Points, in no order, along strands that fork, close into loops and pass close to each other.
Two points are linked if the straight distance between their rows is under 58.3. Some points are linked to none.
<839>: [ -5.6  17.0 -34.0  -0.4  -8.7  28.5 -24.6  11.5  22.9  -3.2  20.1 -42.2
 -24.2 -13.2  16.5  18.0  -5.4 -10.5 -17.9  -2.9  27.4]
<155>: [ -3.5 -42.4 -10.0  12.4   6.1  -4.2  -2.6   3.6  -2.8   2.2  -0.6  17.9
  10.9  -0.7 -12.8  -5.7 -28.1   4.7 -21.8  13.2 -21.8]
<307>: [-14.2   3.1  24.4  23.6 -27.4 -17.3  -8.6  43.8   3.4  -4.9  17.0 -20.7
 -37.1 -13.9  31.5  21.7 -18.1   4.7   4.3  16.7   7.7]
<36>: [  2.5 -14.7  20.4 -15.3  28.5  -9.3  26.6  23.4   8.5 -41.7 -24.9  -3.1
 -21.4   3.3 -16.9   8.6 -14.4 -16.5  -0.1 -20.2 -11.5]
<480>: [  8.1 -15.1   0.9   2.9   9.6   3.8   3.5  -4.7  15.0  -1.6 -32.1 -45.7
 -14.9  -0.3  -4.9  -6.6  20.3  -5.2   4.6 -41.4  30.4]
<404>: [ 12.3 -17.0  18.7  10.0  31.9  -3.6  11.1  13.6 -14.6  -2.3 -24.5   2.4
  40.6  -9.7  -5.9   5.4  39.6   3.2  -2.2   5.0 -24.1]
<699>: [-16.4 -27.6   2.0  14.6  -3.8  -0.6  -0.3  -8.3  -3.9  25.6 -48.6 -15.3
 -14.9  -9.9 -27.8 -21.3  -8.9   1.9  21.9  -3.6   6.6]
<176>: [-12.3  -8.3 -25.7 -43.7  -7.0  -1.1  31.5 -25.6   4.5 -10.0 -30.2  15.0
   4.9  29.2 -11.5  -4.3  -5.8   7.9   2.3 -16.2 -12.1]
<509>: [-23.4 -11.2 -30.2 -14.6   8.2 -18.9   5.0  17.7  15.6  13.2  -9.4  -4.9
   8.8   5.3   4.1  21.2  -4.7   8.1 -21.7 -10.4   0.1]
<459>: [ 24.2   5.8  17.5  16.4   0.4  -4.1 -34.2  -6.0  -7.4 -34.1  24.0  24.6
   3.2 -14.1   8.7 -21.0  -9.3 -17.1   5.7  31.1  -7.7]
<145>: [  9.1 -35.7  -3.1   3.0   9.1   2.9  -6.3   8.4   0.5 -25.0  11.6  10.5
  -1.5  -4.0  -9.0  -4.9 -27.7 -11.2 -16.3  27.1 -25.3]
<1242>: [ -6.2   5.5  -8.7 -16.9 -23.2 -17.1  34.4  15.1  -3.9  40.7 -13.6  -0.8
 -18.2   7.6 -28.7 -14.3 -18.5  25.9  29.3 -31.2  14.6]
<848>: [  1.3   1.8 -11.7 -33.8  19.9   2.6  21.5  -2.2   0.7  -3.3  -8.8  -3.8
  18.3  26.5 -13.6   5.6  23.0  -5.3  -9.6 -21.0   1.1]
<384>: [  9.0  13.1  10.1   0.1  -6.5  -6.6  22.2  14.7   9.5  -7.6  -9.0 -33.0
 -28.5   1.7 -10.6  12.1  -1.8  -2.6  21.6 -56.2  37.8]
<478>: [  1.3   8.4   0.8  14.3 -33.6  13.3  -2.9  31.3  -8.2  24.4  52.1   2.9
  -4.9  -5.7  25.6  11.8 -12.4   0.6 -12.0   2.4  17.2]
<645>: [-16.4  23.4 -14.8 -30.1 -22.4   1.0  21.0 -16.3  -9.6  20.2  -7.9   4.6
   9.5  20.4   4.8   2.0  11.2  18.8  15.7 -11.8   9.6]
<111>: [-10.5   2.0 -29.3  10.0 -20.9  22.8 -35.9 -32.5   7.5  28.1  15.5  -7.2
  -7.5 -13.0  25.8  -8.6   2.5   9.2 -13.9  27.7  -5.5]
<491>: [  3.3 -16.1  44.1  23.8   6.5 -18.6  15.1  27.7 -20.6  -4.8 -20.4  -7.9
 -18.4  -0.9 -13.3   1.7 -15.0  -3.0  15.3  -0.7   1.2]
<853>: [ 27.9  -1.5  -0.7   8.7 -12.0  25.6 -19.3 -24.8 -16.3  17.6  21.6  11.1
  22.5   8.1  -4.6 -26.0   5.2   1.5  -9.1   9.2   6.1]
<464>: [ 30.2  14.8  17.6  -7.5  21.1  25.2  -7.0  39.9 -13.3 -49.0  27.8 -12.5
   0.3   3.3  -8.3  14.1  38.7 -25.5  -5.7   9.7  -9.1]
<256>: [ -1.7  -2.1 -36.6 -33.2   2.4  -6.5   0.5 -27.1  14.4 -21.9   8.3  40.8
  34.7   6.3   2.4  -6.0  -1.7   7.0 -18.4   3.5 -18.3]
<1121>: [ 23.0  26.2  18.4   9.4 -10.6   4.6  -3.5 -10.2 -14.5 -12.2  38.0  21.3
  24.2   2.4   7.2 -14.9  -1.8 -14.2   6.9   3.4   7.2]
<1199>: [  6.1 -26.3  41.7   3.2  20.4 -10.7  25.8  21.2  -7.1 -28.1 -16.5 -12.0
 -28.3   5.1 -14.5   0.8  -1.8 -20.8   6.2  -9.7 -11.9]
<502>: [  0.6  20.0  -0.1 -14.2  -1.6  11.6  -6.4 -24.4  13.5 -39.1  32.9  13.2
 -16.0   9.9   1.5  -8.0 -18.7 -11.7   6.2   6.5  -7.5]
<38>: [-21.1  -0.7 -13.5   3.5 -15.6  -5.5 -22.8 -31.6   8.2  10.4  18.6  15.2
  -4.4  -7.9  22.5  -3.5  -2.6  17.3  -1.6  24.3 -20.0]
<367>: [  0.9   1.1   1.5  -2.6 -14.9 -14.3  18.4  -8.3 -22.6  31.2  10.7  43.3
  24.5  14.6 -17.5 -21.8 -18.1  13.0  10.3  -1.2 -12.8]
<410>: [-16.7  -7.5   0.6   1.7  18.5  -6.9   4.0  -6.3  14.2  -5.3 -48.2 -41.1
 -18.3  -1.0  -5.7   6.1   9.9   4.1   6.9 -29.5  11.7]
<1331>: [ 18.9  44.2  -4.6 -13.9 -15.6  20.5 -16.9 -35.3  13.4 -37.8  52.9  18.6
 -14.0  -1.7   8.5 -17.6  -4.7 -16.6  15.2   4.2   0.6]
<43>: [ -7.9 -19.5 -20.3 -26.2  -5.3   3.5  17.4 -20.8   9.8  -6.1 -21.5  -1.1
 -22.7  34.2 -19.1 -14.2 -24.9   5.1  -2.0 -15.1   1.9]
<248>: [ 26.7  21.7  30.3  21.5 -36.7  11.7   9.7  22.5 -30.1  27.3  29.8   6.4
  11.5  -8.6  12.9   1.9   0.7 -14.7  13.7  -3.5  22.8]
<560>: [ -0.8  13.9  -6.2  -2.7  19.3   8.7 -22.7  23.7   0.2 -29.2  17.8 -15.5
  -3.2   3.6  -2.3  15.0   7.9 -13.9 -16.1  13.0   2.0]
<373>: [ -8.8  -4.9  -7.9  -4.2  25.1  -0.2  -5.7 -15.9   9.5  -0.8 -36.3 -28.1
   1.2   0.4  -2.0   3.6  25.1   2.8  -6.1  -2.2  -5.8]
<1390>: [  9.5 -33.9 -16.8  17.4 -25.6  27.7 -15.9 -17.7  -4.8  27.2  11.9 -10.4
  -6.8   0.9  -2.2 -20.9 -16.0   5.4 -16.1  10.8   6.5]
<1173>: [-20.6 -22.3  -5.0  12.7 -10.3 -24.1   4.3 -10.5   3.2  11.3   1.8  52.6
  28.9 -14.8   0.4  -0.3 -18.4  15.3   3.9  10.7 -26.9]
<845>: [  1.4 -24.9 -24.7   6.5   7.3   3.8 -16.5  -8.7  -5.0  29.1  13.3  17.9
  36.7   3.2   2.0  -7.5   2.5  13.0 -29.0  19.4  -9.2]
<1406>: [-22.7  11.3 -17.6  -7.7 -11.4 -14.4  -9.2 -16.2  13.9   7.1  37.8  27.8
   3.1   1.7  24.3  -0.6   3.3   7.9   1.8   6.7 -18.3]
<139>: [ -8.1  -5.3  -3.7   9.0 -33.3   9.4   6.0  16.7   2.3  24.4  36.4  -5.0
 -22.7   7.7  14.8   3.1 -20.6   2.7  -1.3  -8.0   9.3]
<1267>: [ 29.1  31.1  15.3  13.5 -16.3  18.4  -7.8 -26.3   3.1 -24.6  42.1  26.3
  -1.2  -2.0  11.1 -29.2  -4.5 -15.7  17.9   9.2   9.5]
<883>: [-24.1  36.2 -25.2 -14.2   7.4  -9.6 -21.9 -26.3  10.0   3.6   3.4   4.6
  13.5   6.1  26.3  13.6  22.9  10.2  -4.6  14.0  -3.7]
<1117>: [ -1.3  32.0  21.0  24.3  -8.3  -4.9 -19.4  -2.3 -13.4   2.0  21.5   3.4
  14.6 -10.9  25.1   9.1  16.7  -8.9   7.6  22.7  12.3]
<450>: [ -7.6  19.7 -22.3   6.5 -16.8  20.8 -35.0  25.7  16.4 -21.2  24.4 -35.4
 -31.9 -28.0  24.3  29.6  -0.3 -12.0 -11.5  23.4  17.7]
<302>: [ 43.2 -12.7  14.4  12.0  16.1   5.4 -31.2  22.5 -22.1 -36.8  42.7  13.8
  14.9   0.0  -7.7 -13.6   9.2 -19.0 -18.9  22.6  -3.9]
<214>: [ 24.3 -10.1  10.2 -14.6  40.2  14.6  -8.9  -7.0   0.5 -27.3   0.8   7.4
  25.8   2.5 -12.7  -0.2  28.8  -5.3 -14.9   2.8 -28.2]
<988>: [ -8.2 -48.3  10.3  17.5  16.4 -12.1   2.5  13.8  -6.2  29.6 -55.6 -14.8
  -5.4  -9.7 -28.8 -16.5  -5.7   8.3   5.6  -5.8  -1.7]
<823>: [-27.7 -15.9   3.3  -4.1   5.2 -36.6  27.1  18.1  13.6  -8.3 -20.7  15.5
 -28.2  -3.6  -6.7  17.3 -40.2  12.5   6.0 -11.8 -12.5]
<1214>: [ 32.6  -9.3  -2.9   6.6  -3.6  28.6 -47.2 -11.0  -6.6 -29.9  27.7 -12.7
 -18.2 -15.3  -0.3 -12.1 -21.3  -9.2 -14.3  34.8  -4.5]
<575>: [ -2.6 -19.2  14.7   6.4   0.1 -28.3  22.7  44.1  -6.1   4.2  27.0  19.7
  -9.0   1.4  -0.5   8.9 -32.4  10.0  -6.5   5.7 -11.8]
<1155>: [ -2.9  17.0  -8.9  13.7 -35.3  19.1 -15.4  -7.5   8.7  19.4  52.8  -0.3
  -4.4 -10.8  34.8  12.0   3.7  -6.6  -2.8   3.8  13.2]
<454>: [  7.9   8.3  33.8  15.9 -12.8 -11.4  -6.8  -1.4 -15.8 -51.6  14.3   6.7
 -31.4  -9.5   5.8 -11.6 -24.1 -21.9  19.2  25.9   2.9]
<47>: [-13.8  -2.2 -13.2 -14.9  18.7   0.7  -6.9 -10.9  22.6 -47.9  -9.2   1.5
 -22.9  -9.9  -2.5  14.0 -27.1  -3.5  -7.9  13.9 -31.3]
<1094>: [-10.4  22.7   8.2  -9.0   4.0  -5.6   8.9 -21.1   1.1 -20.8   8.6  16.4
  -4.5   9.6   3.7  -2.9 -11.9  -9.8  15.6  -0.4  -7.0]
<1025>: [ 11.5   8.5  30.4  25.2 -20.5  11.8   7.2  11.4 -25.4  22.8   4.0   1.0
  12.8   2.1  -3.3  -2.5   4.4  -5.3  14.2   1.3  20.5]
<98>: [ -5.3   9.8  -4.8  16.2 -36.7  -3.0 -27.8  37.6  11.4  -8.5  31.1 -18.6
 -33.7 -20.4  28.7  22.4  -7.2 -16.1  -7.8  20.4  15.2]
<2>: [ 35.6   6.4   7.6  -3.2 -11.5  37.7 -29.1  -0.6 -15.3 -27.2  20.8 -17.9
 -10.7  -6.2   9.4 -10.2  -3.6 -21.1 -10.7  19.7   8.5]
<1258>: [ 11.3  -2.5   3.0  -2.9  38.3   1.5 -10.2  46.8  -1.6 -38.4   3.9  -4.4
  17.2 -25.3   0.6  25.6  39.8 -11.3 -17.5  18.0 -25.5]
<240>: [ 14.7   2.0  41.6  19.6  -4.4  -5.7  19.8  16.2 -25.9  11.3 -10.8   3.4
  -1.8   0.5  -9.9  -1.8   0.2  -4.0  14.6  -6.4   3.5]
<107>: [ -5.4 -22.8  -5.0  -1.7  -5.8 -15.5   9.0  12.0  -0.4  -8.1  31.4  30.9
 -18.4  14.2  -4.1  -2.4 -41.4   5.2 -10.1   2.0 -22.0]
<1241>: [-27.2  42.4  -7.0 -22.7  -4.0 -10.0   8.0 -19.1   4.0  15.0  -3.0   4.1
  15.7  18.6  22.1  15.5  21.0  17.6   4.5  -3.3   4.7]
<1235>: [ -4.5   0.5 -16.7  -7.3 -43.7  32.7  10.8 -41.1   0.7  19.6 -21.9  -4.2
 -14.5  14.9 -11.3 -21.8 -11.8  -4.8  14.7 -13.2  13.8]
<1022>: [-14.3  21.5  24.7   5.9  -8.5   4.7   9.6 -35.4  -7.0 -16.2 -18.2   6.5
  -9.4   5.2  -5.4 -12.2  -2.8  -9.0  26.7   2.9  -4.9]
<486>: [ 10.9  16.9   5.7 -18.1  25.5  15.5  18.4  16.9   1.7 -24.4   3.2   1.3
  27.0  21.3  -8.4  15.2  42.5  -9.8  -6.7 -18.0 -12.5]
<334>: [ -7.2 -13.8  -0.8  -4.6  -5.0 -13.9  34.4   9.1  -2.0  20.5  -6.0  -4.6
  -9.4  15.9 -21.0  -5.2 -24.3   8.3   4.2 -24.0   6.2]
<1306>: [-18.2  28.5  -8.3  -5.7  -4.8 -30.1  18.1  28.9   0.7  35.3  16.9   8.1
   5.9   8.4   5.4  19.1  -9.0  28.7   1.1  -6.3   8.5]
<133>: [-16.4  -6.3  -8.4   6.4   9.2 -27.2  -3.1  34.5  16.8  12.7  -8.3 -34.9
 -13.1  -3.6  -5.7  11.6 -15.3  10.5   8.6 -32.4  34.8]
<1141>: [-16.6  36.1  21.0  10.2  -7.1   7.9  -8.3 -35.3  -1.5  -5.1 -25.8 -11.3
 -18.4 -11.4  13.1   1.6   8.9 -10.4  20.0   6.2  10.1]
<457>: [-16.8  -2.3 -19.0  -1.0  13.6 -10.2  -3.8  22.2  13.5  -3.4 -10.3 -20.8
 -11.5   4.6   4.6  13.3  -1.6   2.6 -12.0  -7.0  20.4]
<787>: [ 16.2  -5.7 -10.5  -1.9  41.2  14.1 -33.2 -12.4   0.3  -0.4 -12.4 -22.4
  28.2  -7.7   1.5   5.3  29.8   9.3 -19.2  24.1 -15.9]
<882>: [ -6.0  -8.7   3.7 -22.5   5.2 -11.2  36.3   0.8 -10.7  34.4 -43.0  19.7
  28.5   3.2 -32.7  -8.8  18.6  12.2  20.2  -8.6 -12.4]
<1418>: [-12.6 -38.7 -16.4   8.4  -1.1  -6.5  -8.4  -3.9 -10.0  34.9 -15.5  19.5
  26.0   5.5 -16.9  -4.1 -12.8  17.8 -14.4  16.5 -18.0]
<737>: [  0.6 -22.8   7.1   0.2  -6.9 -23.7  15.5   5.2 -16.3  17.2  17.5  48.4
  29.0   2.1  -9.1  -4.6 -18.2  12.9  -8.2   4.8 -19.8]
<402>: [ 20.6   8.2   6.1   2.5  21.3 -11.4 -15.9 -23.5   6.8 -40.9  16.7  26.2
  -2.3 -15.7   9.7 -22.8  -9.7 -14.3   8.7  30.0 -17.2]
<884>: [  9.1   3.7  16.0   8.2   3.7  13.0   3.7   4.0  -8.6  11.3 -21.5 -32.7
  -0.1   7.1  -5.3  -0.4  27.5  -0.2   3.1 -24.4  17.0]
<1202>: [ 18.1  26.4  15.5  -7.7  20.1  21.1 -19.8  17.9  -7.1 -50.1  22.5 -11.2
  -9.6   2.4  -7.8   0.6  19.6 -27.6  -2.0   2.3   8.0]
<832>: [ 10.9 -13.4 -25.8 -27.2  31.8   8.7   1.0   7.2  12.7 -15.4 -17.9 -21.2
   4.2  17.6 -11.4   4.9  21.6  -4.9 -23.2 -26.9   7.0]
<733>: [ 11.5 -15.0  -9.2  25.9 -34.3  24.4  -3.2   2.5   8.3   7.7  -4.3 -33.0
 -20.1 -14.0   5.3  -0.5 -28.0 -14.2   0.7 -22.7  32.3]
<56>: [ -1.9  -9.6  22.2  18.6  15.9   0.8  14.1  10.9 -14.0  38.2 -34.5 -17.3
  23.3  -4.7 -10.6  -0.2  54.4  13.6  13.5  -9.9  -6.0]
<130>: [ 23.1  19.8  27.9  29.0  -2.4 -18.4  -0.6   4.2 -21.2   6.0  32.8  39.1
  23.4  -6.6   8.5 -19.9   0.4  -6.8  19.2  18.3   1.4]
<1119>: [ 20.3  -3.5  15.0  15.1 -13.7  16.9  -3.2  -3.0 -25.9  25.7  16.2   6.8
  20.0  10.5 -14.1 -13.1   1.4  -6.8 -12.0  -6.1  15.1]
<1238>: [ -3.5 -16.3   8.7   3.7  12.6 -10.1  19.5  15.1 -11.9  51.4 -43.1   4.7
  24.1 -10.1 -30.2 -15.8  26.2  13.1  18.3  -6.7  -7.0]
<1004>: [  0.4  30.5 -11.2  -4.0  10.5 -23.9   0.2 -34.3  -0.1   3.4  26.0  41.4
  36.4   7.7   9.6 -17.3  12.4   5.3  15.7   9.1  -5.5]
<1282>: [-12.8 -20.9  11.8  25.4  -6.9   9.0 -19.5 -15.3  -7.9  18.2 -43.5 -17.1
 -12.6 -18.0  -7.4 -20.9  -7.9   1.5   8.8  20.2   2.3]
<1050>: [ -1.6  18.7  25.8   3.4   8.1 -10.0  20.6  22.4   5.4 -20.2 -17.6 -23.4
 -35.3   9.3  -5.1  11.7   1.1  -7.7  23.0 -33.6  20.9]
<1149>: [ 30.5   5.2  13.6   4.3  -5.8  45.5 -20.7 -26.8 -11.2 -13.3  -6.1 -31.4
 -13.6 -12.5   3.0  -9.1   3.7 -21.1  -6.5   5.6   8.4]
<819>: [ 14.8 -11.6  12.6  15.5  -3.7  22.9 -11.5  -3.3  -4.9  -4.7 -25.6 -39.6
 -20.0 -18.4   8.2  -8.9   6.8 -14.8  -8.8   4.5  13.5]
<1392>: [ -1.3  -4.5 -16.2 -19.9   0.3  15.1   6.3 -21.4  16.2 -17.9 -23.1 -24.3
 -38.2  16.3 -20.7 -12.5 -12.5 -12.1  -0.5 -24.4  10.7]
<419>: [-11.1   8.7  -5.8 -26.6   1.0 -20.3  22.6 -15.9   1.6   7.7 -10.4  46.3
  39.9  10.5  -5.2   0.6   0.7   9.9   5.8  -6.2 -21.8]
<1373>: [-27.5  -7.6 -15.2  -9.3  -5.1 -19.6  14.5 -19.5   1.4  13.3 -19.2  37.3
  26.8   0.0  -5.7  10.6 -13.5  10.7  -1.8   9.6 -18.0]
<1091>: [  1.5  20.5   5.5  -2.9  -6.2 -20.1  13.3  26.4  11.7  19.6 -12.3 -27.7
 -20.3  -0.3  -0.2  10.9  -9.9  16.3  17.6 -44.0  41.1]
<451>: [-17.4 -28.0 -15.4 -23.3  11.4 -29.0  43.7   7.3  15.5  -7.0 -57.9   9.5
  -0.8   2.2 -17.3  14.3  -7.1  14.0  -1.1 -34.5  -1.7]
<1079>: [-16.5  13.2 -11.1 -16.6 -31.5   7.3   7.9 -34.2   1.8  28.3  -9.9  10.0
  -3.5  15.7  -7.2  -9.6  -6.0  13.3  18.9  -7.4   2.5]
<981>: [  8.1 -29.7  16.3  18.0   6.0  16.0 -14.3  -5.2 -17.2  16.8 -23.9 -25.9
  -5.0 -13.6  -8.1 -14.8  10.2  -2.0  -4.2  12.0  -0.6]
<191>: [-17.4  29.7 -10.9 -13.0 -49.7   2.0  24.0  -5.7  17.0  50.5  26.5   7.4
 -19.4 -10.1  23.4  11.9  -5.7  15.5  15.5 -22.4  17.4]
<713>: [  0.4  -1.9 -25.4 -10.9   4.3 -16.7  -5.9 -18.6   8.1   1.9  28.9  46.5
  44.4  11.7   1.8  -6.9   7.8   1.2 -10.3   8.2 -11.6]
<752>: [ -7.4 -14.3  11.9  18.5 -19.2   5.1  -3.6 -13.9  -7.4   3.4  18.1  12.1
 -18.1   2.9   0.0 -16.6 -25.7   1.4   3.8  10.0  -4.9]
<994>: [ -6.0  37.7  17.7  15.0   3.1   0.3  -3.3  -5.7 -13.1   3.2 -11.9 -10.0
   6.4  -3.6  11.5  15.5  18.2  -6.6   8.3   3.3   7.9]
<313>: [ 24.3   4.4  16.9  -1.7  33.6  23.4   2.6  35.1  -1.2 -32.2   9.9 -16.7
  16.8   8.4 -11.1   9.2  48.9 -12.7  -3.0  -8.7 -15.0]
<1182>: [  9.4 -26.6  -8.9   2.8  11.6  13.4 -30.5  10.1  -9.6 -23.5  12.5  -8.3
 -18.2  -3.6  -0.7  -6.2 -15.7  -6.6 -23.8  32.7 -10.0]
<589>: [-12.4   0.3   8.3  14.0 -12.1 -32.9  13.0  51.0   1.3   2.0  23.9  -3.7
 -33.3  -6.9   7.3  15.5 -30.2   9.6  -0.8   4.1   5.8]
<1087>: [-16.1  21.2 -12.6  10.7 -49.6  11.7  -5.8  -8.9   8.3  43.5  31.5  -6.7
 -18.1 -16.9  39.1  16.2  -0.7   5.0   1.6  -6.2  15.5]
<479>: [ 19.3  -7.8  19.0  -3.0  41.2   7.8   4.4  -7.5   3.3 -17.1 -15.6  12.9
  51.3  -3.2  -7.4  -0.6  47.9   4.9  -6.9   1.0 -33.6]
<174>: [  6.1   1.0  -5.2  11.2 -43.3  19.4  10.0  10.9  12.0  12.3  25.3 -18.1
 -33.5  -5.9  12.1   6.3 -20.5  -9.3  -3.6 -23.0  23.0]
<931>: [ -9.6 -14.9  -0.4 -33.9   0.3 -17.8  43.6   1.2  -1.0  12.4 -48.0  16.7
   8.2   6.2 -29.8  -4.6  -2.7  15.6  15.0 -24.1  -9.3]
<465>: [ -4.2   5.4   0.1  -2.1 -19.4  23.6  -1.7 -27.8   9.1 -13.7 -13.3 -22.0
 -31.8   1.3  -3.9  -5.5 -19.8 -12.8  -4.7  -6.8  14.7]
<169>: [-22.1 -15.9  -5.0 -12.8  15.8 -22.0  14.1  -2.3  13.2 -26.1 -19.4  11.6
 -19.7   4.4  -9.3  10.0 -29.5  -6.0  -1.9   6.1 -20.3]
<1380>: [ -8.7   7.5 -19.6  -3.4 -32.4  26.2   1.8 -42.3  21.5   6.2 -30.3 -23.7
 -25.8  -3.8   2.2  -4.8  -7.9  -8.2  17.1 -14.1  22.1]
<356>: [  6.7  18.0  16.3  32.6 -16.5 -18.7 -28.2  -5.5 -11.6  -5.4  41.1  23.9
   0.4 -17.7  35.5  -9.5   6.8   1.1  13.0  37.6   4.6]
<885>: [  2.1  -1.8  -1.0   6.5  -6.6   3.8  13.2  21.7  -5.2  22.5  14.8  -7.7
  -4.2  15.6  -6.6   0.6 -21.2   2.5  -3.9 -14.8  19.4]
<338>: [ 24.0 -13.5 -13.9 -20.9  43.4  29.2 -27.6  -6.0   3.6 -24.0   7.0  -4.0
  20.0  -8.4  -5.2   5.6  15.9   2.2 -26.4  14.3 -19.2]
<795>: [-15.3   2.1 -13.6 -12.9  10.3 -26.5  22.7  19.2   4.8  22.3  -0.7  11.0
  21.6  10.6   1.7  29.0   1.8  21.1 -10.4  -4.2  -5.8]
<497>: [  1.1  -1.8   9.0   6.3  25.9   0.3 -19.7   0.1  -6.8 -12.9 -23.2 -23.1
   0.7  -5.7   9.5   6.6  28.4   1.5 -13.2  14.2  -8.6]
<754>: [ -9.0  31.9  -2.2  -5.1 -30.9  -2.7  27.3  10.5  -4.2  45.5  24.7   4.6
  -4.3   1.9  14.5  14.6  -2.0  21.3  12.5 -15.5  17.4]
<830>: [ 27.2  21.5  21.2  36.6  -7.5 -19.6 -19.7  -8.0  -8.2 -20.3  28.9  32.0
  10.3 -13.7  16.2 -33.1   0.6 -12.4  14.0  38.7  11.4]
<525>: [-18.7  10.6 -14.9 -27.7  18.6  -3.8   6.4 -24.6  12.6   5.0 -49.0 -18.6
   6.7  10.4   5.6   6.6  32.9   6.5   5.4  -8.1   1.1]
<154>: [  9.1 -37.8  -5.7  26.2 -25.2  22.8  -9.2  -1.4   0.3  24.2   6.9 -29.5
 -21.2   1.5  -3.2  -9.8 -17.2  -2.2  -7.0  -5.4  21.2]
<773>: [  1.4  22.2   4.5 -15.2   8.5 -16.3   8.3 -28.7  -5.7   3.6   3.3  29.8
  41.4  18.2  -8.5  -9.2  19.1  -0.4  15.6  -5.9  -5.8]
<1139>: [-18.6  -3.9   0.1  -4.8 -11.5 -17.2   2.3   4.9   5.6   1.8  45.1  27.6
  -6.8   8.3  14.2   3.6 -20.9   5.9  -0.7   3.6 -19.4]
<1344>: [  8.4  -6.3 -33.6   0.1   3.9  23.3 -21.7  16.2  19.5  -5.6  -2.3 -51.4
 -17.3  -2.8   3.4   7.6   4.3 -13.2 -19.3 -21.0  35.3]
<207>: [ -1.6   1.9  -2.3  -3.8  26.2  -5.8 -21.6 -18.5  12.3 -50.6   4.7  18.3
 -10.6 -17.4   6.0   1.3 -25.2  -6.2  -2.5  36.0 -23.6]
<252>: [ -4.7 -21.8  -4.1  24.0  10.0  11.2 -16.6   5.4 -10.8  28.6 -11.9 -22.8
  14.3  -0.5   0.5  -0.8   4.2   6.9 -27.9  11.5   0.4]
<1415>: [ -5.8 -14.9 -25.4   7.8   9.3  10.7 -37.4  -5.5  -5.4  34.4   5.3 -17.9
  27.5   2.8   7.1   3.2  17.0  15.6 -28.1  26.2   7.6]
<127>: [  0.8 -29.1  12.2  14.8  29.7  -6.4   9.3  15.8  -1.4  16.0 -41.9 -19.6
  21.6  -2.9  -6.6   3.8  42.1   8.5   1.0  -1.7 -19.4]
<577>: [ 25.2  14.3  20.8  15.3 -46.5   5.2  12.9  26.8 -19.2   8.4  45.5   6.6
  -6.5 -10.8  17.2  14.5 -16.9 -12.4  -2.9  -1.8  24.8]
<886>: [ 14.5  43.5  -6.4 -13.8  33.2   3.3 -22.8 -35.0   9.9 -24.1  13.1  12.3
  24.5  -9.8  16.8  -6.2  16.3  -3.5   6.1  20.3  -4.0]
<888>: [-26.3   4.3  17.6 -13.2  -1.2 -41.2  36.1  17.8   2.7   1.1  -8.9  24.2
 -18.8  -3.0  -5.0  16.5 -34.9  20.8  27.7  -6.3 -22.6]
<496>: [  5.9  12.7  -6.7  -3.8  34.1   2.9 -29.9  32.3   2.6 -34.8  13.0   0.4
  12.5 -19.8   0.3  19.0  17.5  -7.1 -17.1  28.9 -18.3]
<1382>: [ -9.8 -23.8  -4.6 -17.0  29.5 -24.9  25.5   6.3  23.9  -9.6 -58.9  -6.1
   3.0  -0.2 -14.9   8.1  20.0   6.8   0.1 -38.1  -6.6]
<1277>: [ -5.0   6.7   6.0  -9.1  23.5 -17.5  23.4  34.6   5.8 -33.7 -12.1 -12.2
 -33.6   5.2  -8.1  16.6 -14.5 -11.7  10.5 -32.6   7.2]
<1286>: [ -0.2 -16.8 -16.3   4.5 -25.0  28.4 -16.6 -34.3 -12.8  37.3  16.5  12.4
  19.2  13.1  -4.8 -26.8 -10.7   8.6 -13.3   6.6   1.1]
<225>: [-17.7   7.8  -8.7 -30.8   6.4 -11.3  18.9 -30.3  -1.0   2.8 -47.1   7.3
  12.1  18.8  -5.1  -0.6  11.0  -0.9   7.1  -8.0 -12.8]
<611>: [  5.5 -24.6 -20.3 -27.3  29.6  -0.6  12.4  15.7  21.6 -13.5 -41.7 -20.2
  12.6   6.4  -6.9   9.7  41.0   8.4 -13.8 -34.6  -5.9]
<519>: [ -7.7  29.6 -16.3 -20.9  29.4 -11.1 -15.0 -20.8   8.8 -11.1   3.0  14.5
  24.9  -1.3  12.1   8.2  16.5   4.7  -2.9  17.2 -13.8]
<113>: [-10.5 -45.7 -15.4  10.6   6.6 -11.0   5.6  14.8   0.8  36.5 -37.5   2.0
   7.4  -3.1 -20.8  -5.5  -9.4  18.2  -7.1   0.7  -9.6]

A piece is all that can be reached along the links. How many separate loops has the piece of each point below (a circle has one, a figure eight two, a Y none), and how many tips (points with one link)?
<373> => loops 0, tips 3
<107> => loops 0, tips 2
<994> => loops 1, tips 1
<419> => loops 0, tips 2
<139> => loops 2, tips 1
<845> => loops 2, tips 0

How many points has the smallest loop of links through each point below? Write 0 if it is on no loop.
<1022> => 12
<845> => 9
<191> => 21
<1025> => 12
<737> => 0
<2> => 12
<450> => 0

A fork is a point with three links, a tip a point with one. Leave the first point through the second and follow the links. Name the first fork or tip that comes.
<1241>, <645> => <373>
<1267>, <1331> => <830>
<240>, <491> => <478>
<737>, <1173> => <256>
<478>, <1155> => <1025>
<931>, <451> => <1258>
<225>, <176> => <886>
<1344>, <839> => <111>
<819>, <1149> => <1418>
